Points on a hilly landscape, in no order, each with its height.
A ball rolls from a point to whichever of its 3 nearest points has the largest drop for the distance, and stops where none of them is lower. Distance is the straight distance between rows; heights are no part of it.
(1082): [175 114 191 141 122 157 116 170 139  94 134  63 105  74 122 153 198 162
 175 135 126 129  86  87 115 115 160 150  80 112 139 159 162]  h=235
(647): [159 104 180  92 124 177 128 188 145  78 116  94 114  91 136 130 178 165
 170 123 141 132  99 106 130  98 129 151 100 121 138 136 142]  h=41
(1835): [152 131 137 180 121 119 101 124 114 118 162  56 101 138 126 167 142 109
 153 165 105 117 111 109  97 160 147 132  92 101 159 160 168]  h=361
(738): [148 151 153 125 114 168  84 126 129 105 145  89 137 110 127 141 156 132
 158 142 111 119 129 140 108 133 147  95  91  97 118 176 110]  h=310
(805): [110 137 130 122 112 144  94 134 102 144 119 132 136 142 123 112 135 122
 140 119 110 129 126 133 125 124 118 125 130 121 112 146 106]  h=345
(56): [175 163 114 172 131  61 127 107 149  88 174  19  71  80 175 188 183 116
 111 168  89  93 137 115 131 200 206  97  73  76 142 176 154]  h=603
(1560): [167 159 160 149 127 141 101 114 149  95 161  53 124  83 132 160 183 153
 155 165 106 109 132 118 112 152 180  98  64  91 128 177 136]  h=353
(1600): [145 104 130  44 132 169 188 170 147  92 111 180 127 113 135 112 132 150
 130 101 132 114 125 122 163 109 101 129 158 160 108  86 116]  h=416
(1584): [ 85 164  52 189 119  73  53  47 127 192 107 139  98 171 135 153  72  90
 114 125 128 125 143 148 126 127 140 113 109 136 131 150 142]  h=393
(1620): [143 145  99 181 135  96  87  78 122 113 166  62  95 161 153 188 113 102
 135 182 117 108 134 136 106 172 158 113  85 111 150 166 162]  h=159
(42): [ 90 123 121 117 147 107 178 131 120 152 116 194 147 123  97  83 108 117
 104  85 134 136 144 123 141 130 115 146 163 157 108  92 105]  h=64
(898): [142 174 126 133 102 136  64  83 137 121 136  89 143 126 142 153 128 126
 128 157 116 107 163 146 129 142 174  53  88  86 116 175 118]  h=210
(259): [137 146 153  93 110 171  84 145 135 118 112 132 150 115 118 111 140 145
 161 115 128 132 129 159 137 112 139  80  91 100  88 157  72]  h=586
(1007): [ 96 136  56 193 129  81  68  62 112 187 110 144 106 184 133 153  75  83
 110 127 123 120 138 150 109 136 139 139 105 129 134 153 164]  h=164
(1195): [129 132 155 129 115 160  87 127 115 116 126  88 134 121 122 144 150 128
 164 140 119 126 125 132 111 133 130 110 100  97 121 164 120]  h=280
(837): [158  89 177  93 121 182 142 202 153  76 103  92  98  76 152 143 188 168
 165 122 145 130  87  94 132 101 125 162 112 127 147 126 149]  h=392
(441): [144 171 141 139 120 147  71  87 131 110 149  69 136 113 146 154 151 137
 154 162 119 113 148 134 112 153 160  77  85  89 126 171 125]  h=234
(224): [133 101 147 126 141 115 157 148 101 133 130 144 151 133 121 113 133 132
 118 127 129 153 116 113 113 114  98 177 172 128 148  99 127]  h=560
(1190): [151 179 106 156 133 106  82  68 139 105 165  64  95 132 163 191 134 108
 126 171 105 106 147 141 122 170 179  78  79  93 145 165 138]  h=141
(567): [151  88 161 112 137 126 203 180 136  88 125 140 130 123 137 110 145 150
 109 140 141 147 114 109 130 103 104 178 170 154 168  74 136]  h=270
(1424): [121 105 146 129 130 139 101 143  96 134 130 106 144 147 124 126 136 124
 152 135 109 127 111 120 103 126 107 157 131 120 143 138 131]  h=45
(927): [100 130 113 118 166 117 195 125 149 160 125 212 145 115  86  84  86 124
  96  75 158 137 146 118 159 134 120 130 171 170  91  77 102]  h=797
(1365): [126 129 137  71 118 166 134 154 132 118 100 174 126 114 114  99 128 142
 141  83 122 122 128 150 156 111 107 108 134 130  80 114  80]  h=625
(145): [100 121 108 150 116 116 100 116  89 166 126 134 140 150 125 124 111 107
 136 124 115 121 129 137 106 130 118 141 130 128 132 149 130]  h=382
(1713): [152  99 146 125 155 115 204 162 133 100 131 152 147 132 131 101 130 131
  96 139 148 145 118 117 129 109 108 191 175 157 164  81 135]  h=333
(1461): [146  95 169 141 149 124 204 185 134  87 133 117 133 118 143 118 151 151
 107 157 134 158  97 104 122  99 112 188 177 154 183  88 154]  h=441
(1676): [ 80 126 104 143 130  96 132 113  93 167 118 158 147 136 115 100 101  95
 114 105 125 135 133 127 120 131 112 156 150 143 130 126 122]  h=448
(865): [ 67 136  76 153 103 106  82  98 111 198 109 166 134 137 114 100  95 118
 112 105 124 129 156 142 128 119 121 107 129 141 104 153 109]  h=374
(945): [126 100 141 147 149 108 169 144 104 123 138 132 151 132 122 121 131 124
 110 135 129 164 118 109 105 116 115 195 170 132 177  95 147]  h=579
(560): [ 93 156 107 132  91 135  68 111 125 164 105 153 137 136 114 113 109 134
 125 105 128 125 147 155 138 114 124  72 109 116  92 154  81]  h=440
(1725): [163 174 118 165 142  92 109  91 141  90 172  45  86 121 169 193 152 107
 117 176 106  99 149 128 118 187 187  85  79  91 145 166 155]  h=309
(1351): [109 126  75 184 140  79  77  72  98 167 139 113 106 188 145 167  94  81
 123 154 126 123 135 142  97 153 128 147 109 127 146 148 165]  h=491
(721): [155  92 135 120 143 132 229 167 158  85 152 157 151 112 134 101 125 137
  88 160 163 137 112 115 140 107 104 180 172 180 167  55 142]  h=363
(666): [117 148 127  96  97 167  86 147 134 132 102 155 146 117 115 101 130 154
 154  94 124 129 132 163 152 112 126  79  99 104  77 152  72]  h=819
(545): [155  96 134  94 140 144 222 171 155  78 136 165 144 118 136  99 133 148
 104 141 155 135 130 120 144 105 107 165 174 178 159  64 141]  h=289
(1540): [144 114 132  62 141 161 222 161 172 101 126 197 136 121 132  98 121 145
 116 108 148 114 125 126 160 112 104 125 166 171 116  68 121]  h=423
(1820): [157 139 119 195 129  85 110 104 119 104 176  39  73 144 148 202 131  92
 134 174 104 107 115 119 100 194 166 133  81 113 159 164 184]  h=380
(51): [102 185 104 146  87 135  57  76 156 163 122 127 140 140 143 140 107 125
 115 137 129 109 168 159 149 117 150  27  92  90 101 172 107]  h=107
(1314): [109 120 130 109 115 138 115 131 103 139 111 163 143 133 113 101 121 123
 137 100 116 134 121 136 129 119 116 132 142 125  99 137  96]  h=282
(988): [100 125 109  98 148 125 188 135 138 161 123 212 141 116  92  90  99 138
 107  71 141 129 142 123 158 125 124 128 155 163  86  91 100]  h=859
(1297): [125 178 137 128 104 151  59  91 148 134 134 101 153 119 140 139 128 145
 138 137 119 119 160 151 129 122 162  33  86  82 102 171  95]  h=236
(1488): [153  87 147 109 124 138 218 192 152  76 132 125 122 108 148 114 147 149
 109 156 144 146 107 100 130 103 112 175 174 165 186  73 151]  h=360
(839): [154  83 158  63 118 170 179 221 154  71 107 108 111 100 168 128 168 174
 143 131 151 132 106  90 143  97 109 162 138 135 152  97 156]  h=521
(216): [117 125 126 117 168 114 212 124 151 135 125 200 156 120  98  91  89 122
  95  94 159 138 129 124 147 129 110 143 180 176 116  69 121]  h=782
(728): [125 111 136  67 123 160 173 156 143 124  98 185 124 122 108 100 121 145
 133  72 134 125 135 133 166 116 103 121 156 146  81  86  83]  h=516
(457): [168 147 123 180 127  85 115  99 127  88 174  25  73 125 164 204 151  97
 121 169 105 102 129 116 108 205 189 111  73  99 147 170 162]  h=418
(456): [159  85 158  60 114 185 168 209 166  61 102 110  95  77 168 136 193 175
 171 113 147 119  98  85 147  95 110 157 112 146 145 105 160]  h=856
(743): [121 136 137  94 105 167 105 138 131 133 105 164 139 123 114  95 134 147
 145  94 115 125 130 156 144 105 117 101 123 114  82 134  69]  h=664
(836): [163 157 114 187 124  82 108  86 117 104 171  37  74 134 163 195 130 101
 120 175 105 102 134 128 114 185 169 109  77 102 154 165 176]  h=266
(1085): [ 79 127  72 161 126  75  83  81 101 192 117 139 126 164 123 137  95  75
 125 132 132 131 141 134  96 130 115 159 123 132 144 146 158]  h=506
(471): [146  96 174 102 128 171 131 179 121  87 117 107 123 111 128 122 162 148
 158 124 123 138 105 110 126 100 117 158 128 119 132 130 129]  h=493
(1867): [110 112 130 134 148  97 168 135 105 146 127 164 157 138 123  95 116 116
 105 107 133 150 133 119 118 126 104 181 176 146 136  97 128]  h=596
(293): [131 122 112  45 118 177 177 161 158 121 109 197 122 113 119  91 121 158
 137  61 138 114 140 135 185 115 115  94 153 149  68  91  84]  h=543
(938): [136 107 136 101 151 142 206 151 151 102 122 176 148 119 130  98 117 138
  93 126 150 131 124 126 142 118 101 157 179 172 138  70 121]  h=455
(1475): [161 102 196 134 113 167 117 178 129 103 127  78 112  83 131 142 182 157
 166 131 121 137  91 103 115 114 138 155  97 111 138 149 147]  h=213
(194): [162 166 131 146 127 116  92  91 140  95 168  54 122 110 154 170 156 136
 138 175 108 103 146 124 112 163 182  79  70  76 138 173 134]  h=264
(1226): [ 94 169  81 167  98 119  50  75 133 175 114 142 127 143 136 136  86 121
 115 136 133 108 165 161 137 125 142  59 105 112 103 163 107]  h=398
(513): [142 115 168 132 122 148 103 155 106 111 133  88 124 124 114 138 155 137
 159 146 120 143 102 116 107 126 125 156 122 110 142 146 141]  h=568
(1501): [128 210 117 132 114 105  51  39 157 139 131 112 119 151 176 183 108 124
  93 148 119 111 182 141 167 131 173  17 103  77 117 151 114]  h=336
(368): [127 131 141  83 116 160 103 147 128 114  95 144 137 122 125 103 140 147
 152 110 122 127 129 157 147 107 115  98 117 116  91 137  79]  h=666
(1018): [107 160 120 108  97 159  68 121 132 151 110 141 148 129 123 116 124 143
 130 120 129 126 152 149 134 116 130  62 101 103  81 168  72]  h=545
(1003): [134  96 132 176 135 108 117 127  89 146 159  93 130 161 127 150 143 101
 154 154 117 139 111 112  86 139 122 166 138 116 165 136 172]  h=665
(484): [132 125 116  96 161 143 223 124 197 155 131 220 146 104  85  87  86 138
 110  89 180 117 132 137 187 130 124 109 167 196  87  51 120]  h=475
(454): [152 103 166  71 118 171 137 179 138  91  97 119 111  99 135 123 155 158
 160 118 133 133  99 120 136  96 113 145 130 124 129 127 120]  h=437
(267): [164 127 178 107 119 173  92 162 132  96 121  93 122  96 126 127 179 160
 167 129 128 128 100 115 118 113 143 131  84 104 120 156 128]  h=66
(1692): [148 100 175 127 125 138 139 179 119 100 129  96 123 116 131 136 172 153
 152 134 126 150  89 101 115 104 119 170 147 122 151 128 153]  h=537
(87): [128 112 149 115 113 156 102 151 111 120 121 118 140 129 115 117 143 140
 152 116 114 127 123 133 125 122 115 130 121 113 117 148 112]  h=65
(1734): [138 113 118 183 130  96  91  95  96 137 166  73 112 157 122 173 122  99
 138 166 112 118 115 124  89 167 134 151 107 113 155 156 181]  h=451
(1825): [128  99 111 193 129  88  95 114  95 159 164  83 104 169 133 176 122  88
 141 167 122 131 105 119  75 161 120 176 120 114 167 138 191]  h=351
(1001): [ 83 135  76 173 117  92  67  59 117 188 108 137 123 161 128 141  79  90
 113 130 118 119 138 146 125 136 136 120 117 135 124 157 147]  h=349
(1095): [130 201 112 141 118 107  53  49 151 130 139  94 117 147 165 178 110 117
 104 160 117 111 176 147 143 145 165  32 101  84 122 162 123]  h=306
(1858): [174 158 157 171 123 131 124 124 150  88 172  31 101  71 136 169 188 140
 151 157 101  99 128 107 110 177 195 101  56  93 131 178 149]  h=601
(1342): [138 134 132  57 108 182 115 161 151 122 100 167 136 113 126  97 131 158
 152  77 134 132 128 157 163  96 115  79 110 123  68 127  55]  h=827
(157): [145 117 118  68 145 158 212 139 180 128 132 207 141 114 106 109 107 152
 112  88 152 116 138 135 179 127 110 111 165 183  95  57 113]  h=438
(733): [107 124 121  81 126 149 147 140 135 146 105 191 124 111 102  85 111 142
 130  63 132 135 135 142 169 112 114 113 150 133  80 105  79]  h=531
(1804): [135  90 168 150 141 121 147 158 100 119 137 100 136 142 122 129 151 129
 127 149 118 155  97  99 109 118 108 180 165 116 168 119 166]  h=858
(1442): [ 92 124  89 161 136  96  87  93  92 174 126 122 134 171 126 142 105  90
 126 136 118 126 122 138  95 145 118 157 122 127 149 136 162]  h=375
(1842): [137  84 159 160 143  99 152 159  96 120 148 102 142 143 129 138 146 127
 125 150 120 160 102  99 103 118 111 200 156 129 180 111 158]  h=791
(346): [103 181  84 170 110 112  48  53 152 173 122 134 120 165 150 159  82 116
 106 146 122 114 161 167 135 136 152  58  94 106 120 155 122]  h=550
(442): [168 123 172 172 120 148 116 149 134  95 159  48 102  86 123 165 179 137
 162 148 109 121 101 102 105 150 170 132  80 102 143 161 158]  h=316
(1765): [136 117  95 199 136  71 101  91  95 144 173  77  89 194 135 202 113  86
 129 172 124 116 112 126  76 167 128 165 105 108 163 141 203]  h=321
(6): [147 108 128  67 147 144 216 155 167 108 120 190 140 111 122  96 119 143
 111 111 155 114 135 126 169 112 101 134 177 181 120  64 128]  h=427
(102): [152  92 178 111 131 156 145 191 123  82 117 100 105  97 138 136 182 158
 156 136 131 139  97  93 121 100 121 170 130 123 149 122 155]  h=519
(756): [135 152 145 108  99 160  74 124 131 110 125 115 154 109 123 121 140 140
 154 129 121 119 136 143 123 122 140  79  85  98  99 165  95]  h=396
(1511): [125 117 134  84 144 143 176 150 140 133 111 182 138 125 116 101 117 138
 116  90 137 131 129 136 157 121 105 133 163 150  95  87 100]  h=511
(1372): [ 62 145  44 167 111  74  78  75 117 219 100 162 117 142 114 110  85 103
  97  98 129 136 152 133 135 116 124 102 121 146 107 150 119]  h=395
(1164): [149 129  98 197 141  82  96  89 108 127 167  67  71 175 149 197 110  84
 128 170 115 114 119 136  88 182 149 141  93 118 162 149 181]  h=257
(1337): [152  89 157  74 133 154 167 183 131  84 111 126 129 112 149 118 157 162
 137 119 135 138 112 109 135  93 104 153 162 144 133 100 132]  h=77
(572): [145 104 139  76 144 150 190 160 136 103 115 162 133 124 129 100 131 143
 116 112 142 128 122 127 147 104  96 154 169 151 125  86 119]  h=409
(30): [127 124 112  64 136 160 201 143 168 135 109 209 130 114  99  99 111 158
 118  68 143 123 147 134 190 117 109 105 158 159  80  74  96]  h=466
(287): [118 134 118  88 107 164 122 152 140 158 104 177 129 120 104  82 118 151
 137  70 127 131 138 155 161 114 116  91 128 122  72 119  58]  h=621
(437): [131 105 169 100 132 152 134 157 114 108 120 133 131 119 127 119 146 145
 139 122 122 138 107 117 126 107 106 158 142 129 139 125 124]  h=435
(1887): [145  89 146  65 134 155 202 177 150  84 111 147 126 116 145 113 151 155
 125 129 140 125 111 102 139 105 103 151 170 162 144  73 124]  h=158
(1875): [165 142 146 177 124 117 108 121 137 104 171  42 104 106 134 171 167 127
 145 160 104 118 123 114 104 176 168 109  79 106 141 180 162]  h=573
(406): [124 128 126 157 117 133  78 110 102 137 146  91 118 143 121 147 120 103
 147 156 112 119 121 142  99 145 131 136 115 105 141 153 143]  h=314
(1755): [110 116 107 167 125 108  82 104  99 154 144  97 126 160 121 151 118  96
 136 149 113 128 120 131  97 147 122 153 120 114 146 146 161]  h=526
(819): [113 156 123 148 107 134  69 101 115 136 133 113 146 140 119 131 119 120
 145 142 110 113 139 147 125 139 136  84  99  94 121 168 114]  h=271
(443): [130 126 129  60 110 173 139 160 150 116  92 175 125 115 117  97 124 150
 151  73 140 114 137 147 176 109 110  91 141 130  73 108  67]  h=716
(597): [129 141 143 132 108 158  79 125 115 131 124 106 138 135 121 141 133 133
 154 145 120 138 125 142 118 129 125 111 107 102 120 171 115]  h=304
(966): [156  94 169  56 123 187 152 195 150  64 101 117 103  91 156 123 172 172
 171 118 145 133 103 111 144  93 110 143 115 129 126 115 130]  h=535
(1380): [ 73 141  97 128 154  96 174 122 124 178 118 195 137 118  93  84  80 111
  97  70 152 151 149 118 145 130 127 134 159 164  92  97 100]  h=788
(265): [ 76 149 101 139 105 129  97 110 118 174 115 168 134 135 103  92 102 122
 124  95 117 135 140 137 141 128 120 108 128 120  93 147  85]  h=383
(434): [152  95 136 150 152 114 235 164 152  84 140 150 145 118 132  97 124 134
  92 174 152 145 109 122 123 115 102 200 171 180 194  71 140]  h=420
(1728): [ 93 125 113 125 114 127  98 117 102 163 112 147 140 139 106 102 120 120
 133 117 114 126 130 132 125 125 112 129 138 121 108 138 104]  h=283
(703): [147  90 162 122 127 134 157 165 116 106 128 110 125 130 135 132 162 149
 134 133 127 148 106 105 120 108 108 176 160 132 153 117 154]  h=574
(954): [ 67 133  60 159 127  77  94  89 102 187 112 152 135 162 118 128  92  88
 112 114 133 133 144 129 111 131 115 144 124 128 126 148 144]  h=426
(1778): [152 162 116 177 132  96  95  80 124 102 159  53  90 147 159 185 137 101
 132 183 109 105 134 142 107 183 173  96  78 102 155 163 162]  h=192
(1211): [132 183  93 168 127  99  55  53 137 142 135 103 112 163 158 167  94  98
 109 160 120 118 163 155 143 155 154  61 105 103 137 145 136]  h=176
(410): [ 80 133  87 164 114  93  92  90  94 178 120 144 133 149 122 123 100  98
 122 116 121 125 139 139 103 131 121 149 131 129 127 155 139]  h=99
(1622): [140 115 130 122 163 114 217 142 140 114 134 178 156 123 131  90 107 128
  91 135 153 131 125 121 141 129 107 162 186 178 148  70 129]  h=567
(781): [100 126 120 131 167  95 192 119 133 154 125 204 150 124  92  81  88 116
  91  86 149 149 144 129 135 127 124 146 174 174 111  85 112]  h=631
(1225): [135 101 159 123 133 129 152 157 108 117 127 120 139 125 120 120 143 141
 128 126 129 141 104 110 122 110 104 174 161 131 147 119 135]  h=509
(79): [141 143 136 155 117 136  75 107 115 119 158  69 124 140 129 160 141 118
 151 162 111 117 133 130 110 153 151 106  96 101 143 178 140]  h=249
(924): [148 106 173 149 122 141 117 160 110 109 139  79 117 120 113 145 171 141
 164 137 116 144  97 103 103 126 133 160 117 113 150 144 162]  h=575
(1790): [151  96 173  72 128 172 149 184 138  79  99 110 112  97 150 123 171 167
 148 129 132 135  98 109 134  94 118 151 127 127 136 115 136]  h=338
(1532): [ 71 139  63 176 121  78  80  68 110 200 101 148 119 166 126 142  77  85
 111 117 133 127 136 138 109 133 133 141 124 130 130 149 156]  h=439
(859): [147 102 141  38 121 172 184 171 153  85 103 160 122 111 151 108 154 156
 144 101 142 122 119 122 165 110  95 131 144 148 115  89 113]  h=442
(1127): [141 116 128  87 157 141 214 144 159 126 127 196 147 113 106  91 107 130
  92 114 160 124 133 135 155 123 110 141 177 173 110  66 113]  h=443
(948): [132 154 106 169 126 106  73  70 121 140 147  89 105 163 148 175 110  93
 133 171 111 110 133 144 108 171 153 102  91 113 145 168 155]  h=122
(923): [128 155 102 166 118 112  73  80 122 150 135  99 121 159 143 167 103 105
 131 171 114 118 141 145 115 150 144 103  99 113 137 160 138]  h=140
(870): [170 169 133 156 133 101 108 109 134  94 170  34 101  98 155 185 169 121
 131 173 108 104 135 114 113 179 196  95  70  90 152 179 157]  h=419
(1454): [ 96 135 102 112 189 120 215 120 170 170 126 224 140 106  69  82  72 139
 100  69 176 141 147 119 178 128 133  96 165 185  71  65 108]  h=868
(1325): [151 100 153 138 153 113 215 171 135  97 135 136 141 122 140 107 131 140
  96 145 134 160 113 110 114 112 107 194 180 164 191  79 151]  h=378
(1826): [149  88 151  84 137 148 209 177 134  85 122 143 130 120 140 111 147 157
 116 136 145 138 117 104 137 106 107 172 169 162 152  80 138]  h=205
(1024): [141 125 124 113 166 134 230 142 193 124 137 204 163 114  99  94  93 123
  86 132 188 124 120 137 158 131 126 146 175 204 123  47 135]  h=698
(759): [100 121 113 123 154 107 159 128 103 163 124 167 155 129 109  97 106 109
  98  98 130 140 139 126 116 119 106 168 163 150 118 104 115]  h=587
(462): [110 191 121 118  89 141  59  88 154 157 127 119 156 125 143 134 124 139
 123 138 127 109 171 152 152 109 163   4  98  76  98 163  94]  h=207
(1260): [170 182 110 143 128  86  97  82 144  87 161  40  90 111 175 185 156 112
 105 182 105  99 149 129 126 181 203  87  74  90 143 172 145]  h=394
(226): [124 109 141 134 156  95 190 140 121 131 129 151 156 131 126 107 110 122
  93 131 128 153 126 115 116 122 102 189 178 147 161  81 128]  h=607
(364): [ 75 131  99 133 133 104 141 117  99 181 114 180 145 132 104  90  99 109
 107  84 129 143 146 129 126 126 113 137 153 137  96 127 104]  h=542
(275): [115 114 145 131 131 124 127 130  95 134 127 130 149 151 118 118 134 119
 135 119 113 139 119 125 108 130 109 169 155 122 133 126 122]  h=421
(776): [150  91 164  82 125 164 174 197 134  75 118 116 125  99 146 125 165 159
 138 127 135 140 103 100 131  97 110 174 152 135 148 104 144]  h=206
(497): [112 148 113 129 102 151  77 125 120 154 113 131 150 138 117 111 126 124
 143 121 110 119 137 149 126 123 123  96 115 103 105 163  95]  h=44
(1601): [153 113 129 108 163 131 237 149 178 116 141 184 157 115 127  92 108 126
  94 143 181 118 123 136 154 128 118 149 170 196 153  46 132]  h=600
(778): [122 126  72 182 141  75  80  74  93 161 150 110  91 197 137 177  91  77
 124 159 124 119 124 140  87 157 130 153  95 124 164 141 192]  h=507
(1859): [108 118 130 127 129 126 127 138 105 148 113 149 148 140 104  98 122 121
 129 106 119 136 128 124 128 113 105 149 145 134 117 128 107]  h=121
(393): [ 95 168  65 174 108  95  43  56 142 177 108 140 114 175 143 145  78 105
 111 130 127 122 164 167 138 120 141  79 104 119 132 160 129]  h=533
(875): [127 103 148  94 127 146 122 151 110 126 110 136 136 131 117 116 128 138
 144 112 122 136 125 129 136 115 109 138 140 127 120 135 111]  h=322
(1831): [109 159  88 184 118  92  60  66 118 159 123 115 114 178 138 164  90  87
 127 147 117 120 147 155 116 149 137 109 100 121 135 154 151]  h=183
(1555): [135 133 123 179 133 110  92 103  97 126 168  71 110 155 138 180 135 106
 145 168 110 113 113 122  94 172 135 143  95 116 158 160 175]  h=484
(999): [ 55 136  85 131 154  86 177  98 123 186 126 204 130 106  66  76  78 120
  96  62 153 153 151 105 149 128 133 116 153 172  82 102 105]  h=815
(1116): [137 124 156  97 114 165 103 150 119 111 110 128 132 117 119 111 148 143
 155 109 126 126 109 133 126 113 112 119 114 109 102 147  97]  h=334
(1150): [165 129 169 148 120 163  98 147 130  97 141  64 130  92 120 148 181 149
 164 148 112 118 117 119 110 134 152 119  76  99 138 174 142]  h=163
(1697): [126 199 124 124 110 121  63  58 152 128 130 109 144 129 163 158 135 138
 112 151 120 108 171 152 145 131 171  19  93  81 110 167  98]  h=352
(869): [148 110 156  46 120 184 138 179 151  73  96 134 113  99 157 117 167 176
 169 105 139 131 115 128 146  94 106 127 122 131 109 122 111]  h=768
(1565): [129 192 110 146 117 110  62  71 141 128 142  97 133 139 155 167 121 116
 123 162 123 115 164 146 142 147 166  52  92 100 129 160 123]  h=253
(1310): [121 121 135 101 108 149 105 143 114 136 102 151 144 132 116 108 136 130
 144  97 126 135 129 141 138 117 112 121 131 121  97 135  83]  h=410
(1738): [ 93 119 104 155 141  87 134 119  96 179 125 149 150 149 122 105 107  96
 107 114 124 135 133 117 104 127 104 172 155 133 144 119 138]  h=335
(838): [148  85 157  80 120 160 201 197 146  68 124 119 113 107 164 125 161 166
 135 140 140 139 100  93 137  93 111 167 165 152 163  84 153]  h=67
(1285): [102 160 101 159 100 128  62  91 124 158 113 137 133 154 129 133 105 112
 118 138 118 117 149 155 127 133 129  78 103 118 110 174 110]  h=318
(1052): [149 126 156 158 117 139  90 124 113 125 146  70 123 134 120 158 146 121
 157 160 109 124 109 117  98 152 132 137  98 108 152 163 154]  h=274
(36): [140  94 146 108 143 131 196 165 126 107 123 161 141 125 130 101 122 143
 105 125 135 144 116 117 136 113  95 173 178 151 146  73 123]  h=381
(1091): [126  97 156 144 130 126 118 147  94 123 137  96 135 146 116 142 148 126
 147 149 113 138 107 110 100 132 118 168 137 117 157 136 151]  h=103
(1128): [149 177 108 161 126  99  68  60 131 121 147  83 108 157 160 180 108 107
 120 175 114 110 153 144 119 161 170  82  83 103 146 156 142]  h=102
(885): [104 105 120 150 139  87 119 114  82 162 138 135 150 148 122 125 128  95
 120 132 125 139 123 124  88 140 107 183 156 130 155 117 144]  h=403
(732): [124 177 127 132  95 142  60  91 141 137 126 112 144 130 141 136 124 133
 128 139 123 103 158 154 141 128 151  43  92  96 102 173 102]  h=178
(4): [142 116 132  33 116 183 167 170 162  99  98 170 117 107 140 112 152 156
 152  85 140 122 128 136 174 105 108 102 136 148  88  89  87]  h=744
(873): [ 61 130  81 147 141  83 143 107 101 189 117 181 138 131  92  95  90  96
  97  76 140 149 148 118 126 128 122 148 158 152 101 124 126]  h=602
(1553): [111 117 136  95 140 123 171 144 116 146 112 182 141 121 112  99 120 126
 117  92 134 146 134 122 140 119 103 145 167 145 107 104 104]  h=492
(212): [122 101 120 169 145  90 138 141  90 136 150 108 131 154 124 139 127 113
 124 144 120 164 101 105  90 137 114 197 167 122 173 119 168]  h=830
(1651): [154 118 176 119 128 169 117 164 128 103 115  78 115  87 134 132 171 162
 168 126 122 134  93 116 118 105 135 136 100 108 125 150 136]  h=219
(1863): [164 192 119 134 129  91  85  61 137 101 156  70 100 120 169 183 151 123
 114 163 109 100 156 130 137 159 188  46  89  79 126 165 124]  h=233
(1445): [ 86 117 102 162 135  86 117  94  76 177 127 137 140 158 118 130 107  96
 122 123 124 140 129 132 103 135 118 159 135 134 140 135 145]  h=101
(1591): [153 127 165 147 116 153  88 140 118 117 145  75 128 117 118 150 158 138
 161 147 109 128 108 117 105 136 139 132  99 105 142 173 130]  h=254
(234): [140  91 174 163 136 123 118 156  93 127 146  80 120 132 118 156 159 135
 147 156 116 145  97  98  91 129 127 176 130 108 163 138 160]  h=715
(623): [139 107 151  70 114 173 138 160 126 105 102 142 131 112 127 107 146 154
 144 100 125 125 118 138 142 100 100 142 140 129 117 122 100]  h=433
(1702): [141  92 155 147 149 108 189 171 115 116 141 122 143 135 132 115 150 137
 102 148 132 163 109 104 102 119 110 204 179 137 179  90 152]  h=495
(881): [ 81 144  85 163 106 108  70  85 111 183 107 147 128 154 123 123 100 101
 118 126 125 123 146 150 120 123 121 111 113 125 112 155 121]  h=362
(85): [121 131 120 118 179 115 222 117 175 150 130 222 152 111  81  88  79 121
  89  97 177 137 132 128 160 131 136 125 165 191 101  58 118]  h=523
(998): [ 79 151  81 152 101 120  73 103 117 184 105 155 142 143 112 105 103 116
 123 116 122 121 145 151 142 118 123  90 131 126  98 153  93]  h=379
(1251): [115 117 129 112 158 119 183 144 129 140 121 183 145 123 109  96 103 132
 114 104 138 135 131 127 131 119 107 155 169 156 120  85 117]  h=606
(1685): [129 126 128  95 161 137 217 133 166 136 127 211 137 113  91  89  95 134
 102  89 160 119 141 129 179 126 127 126 167 178  87  48 108]  h=458
(1607): [110 162 122 106  90 165  71 132 142 145 115 142 148 117 114 106 127 160
 131 107 126 122 150 165 144 105 138  57  97  95  81 156  61]  h=700
(391): [138 130 168 101 120 166  86 146 120 105 121 105 137 108 123 127 151 150
 163 129 126 124 114 139 113 113 138 108 101 100 111 162 108]  h=344
(1530): [126 104 146 113 134 134 145 149 113 114 120 146 142 130 126 104 129 128
 117 110 125 136 126 125 132 119 101 154 158 133 121 115 111]  h=330
(242): [156 110 125 123 161 135 233 145 168  98 143 178 149 112 118  91 111 127
  91 154 163 135 114 141 145 116 110 165 167 200 164  52 141]  h=478
(889): [144  89 145 163 148  90 188 156 111 121 142 121 146 132 133 114 136 131
 110 142 125 171 106 104 101 121 111 205 169 143 189  95 156]  h=593
(1207): [ 65 158  32 183 114  64  64  48 134 213  93 156  91 159 124 117  56  89
  95 109 137 135 146 146 126 117 136 114 109 150 112 155 141]  h=620
(841): [ 97 133 120 112 119 127 126 131 110 157 112 171 136 128 105  86 111 129
 128  82 123 126 143 137 148 120 120 119 136 134  89 124  95]  h=339

For each start below, name the point where the ball stops.
(733) => (42)
(1713) => (1337)
(364) => (410)
(1622) => (1337)
(999) => (410)
(703) => (87)
(1540) => (1337)
(1755) => (51)
(1820) => (1128)
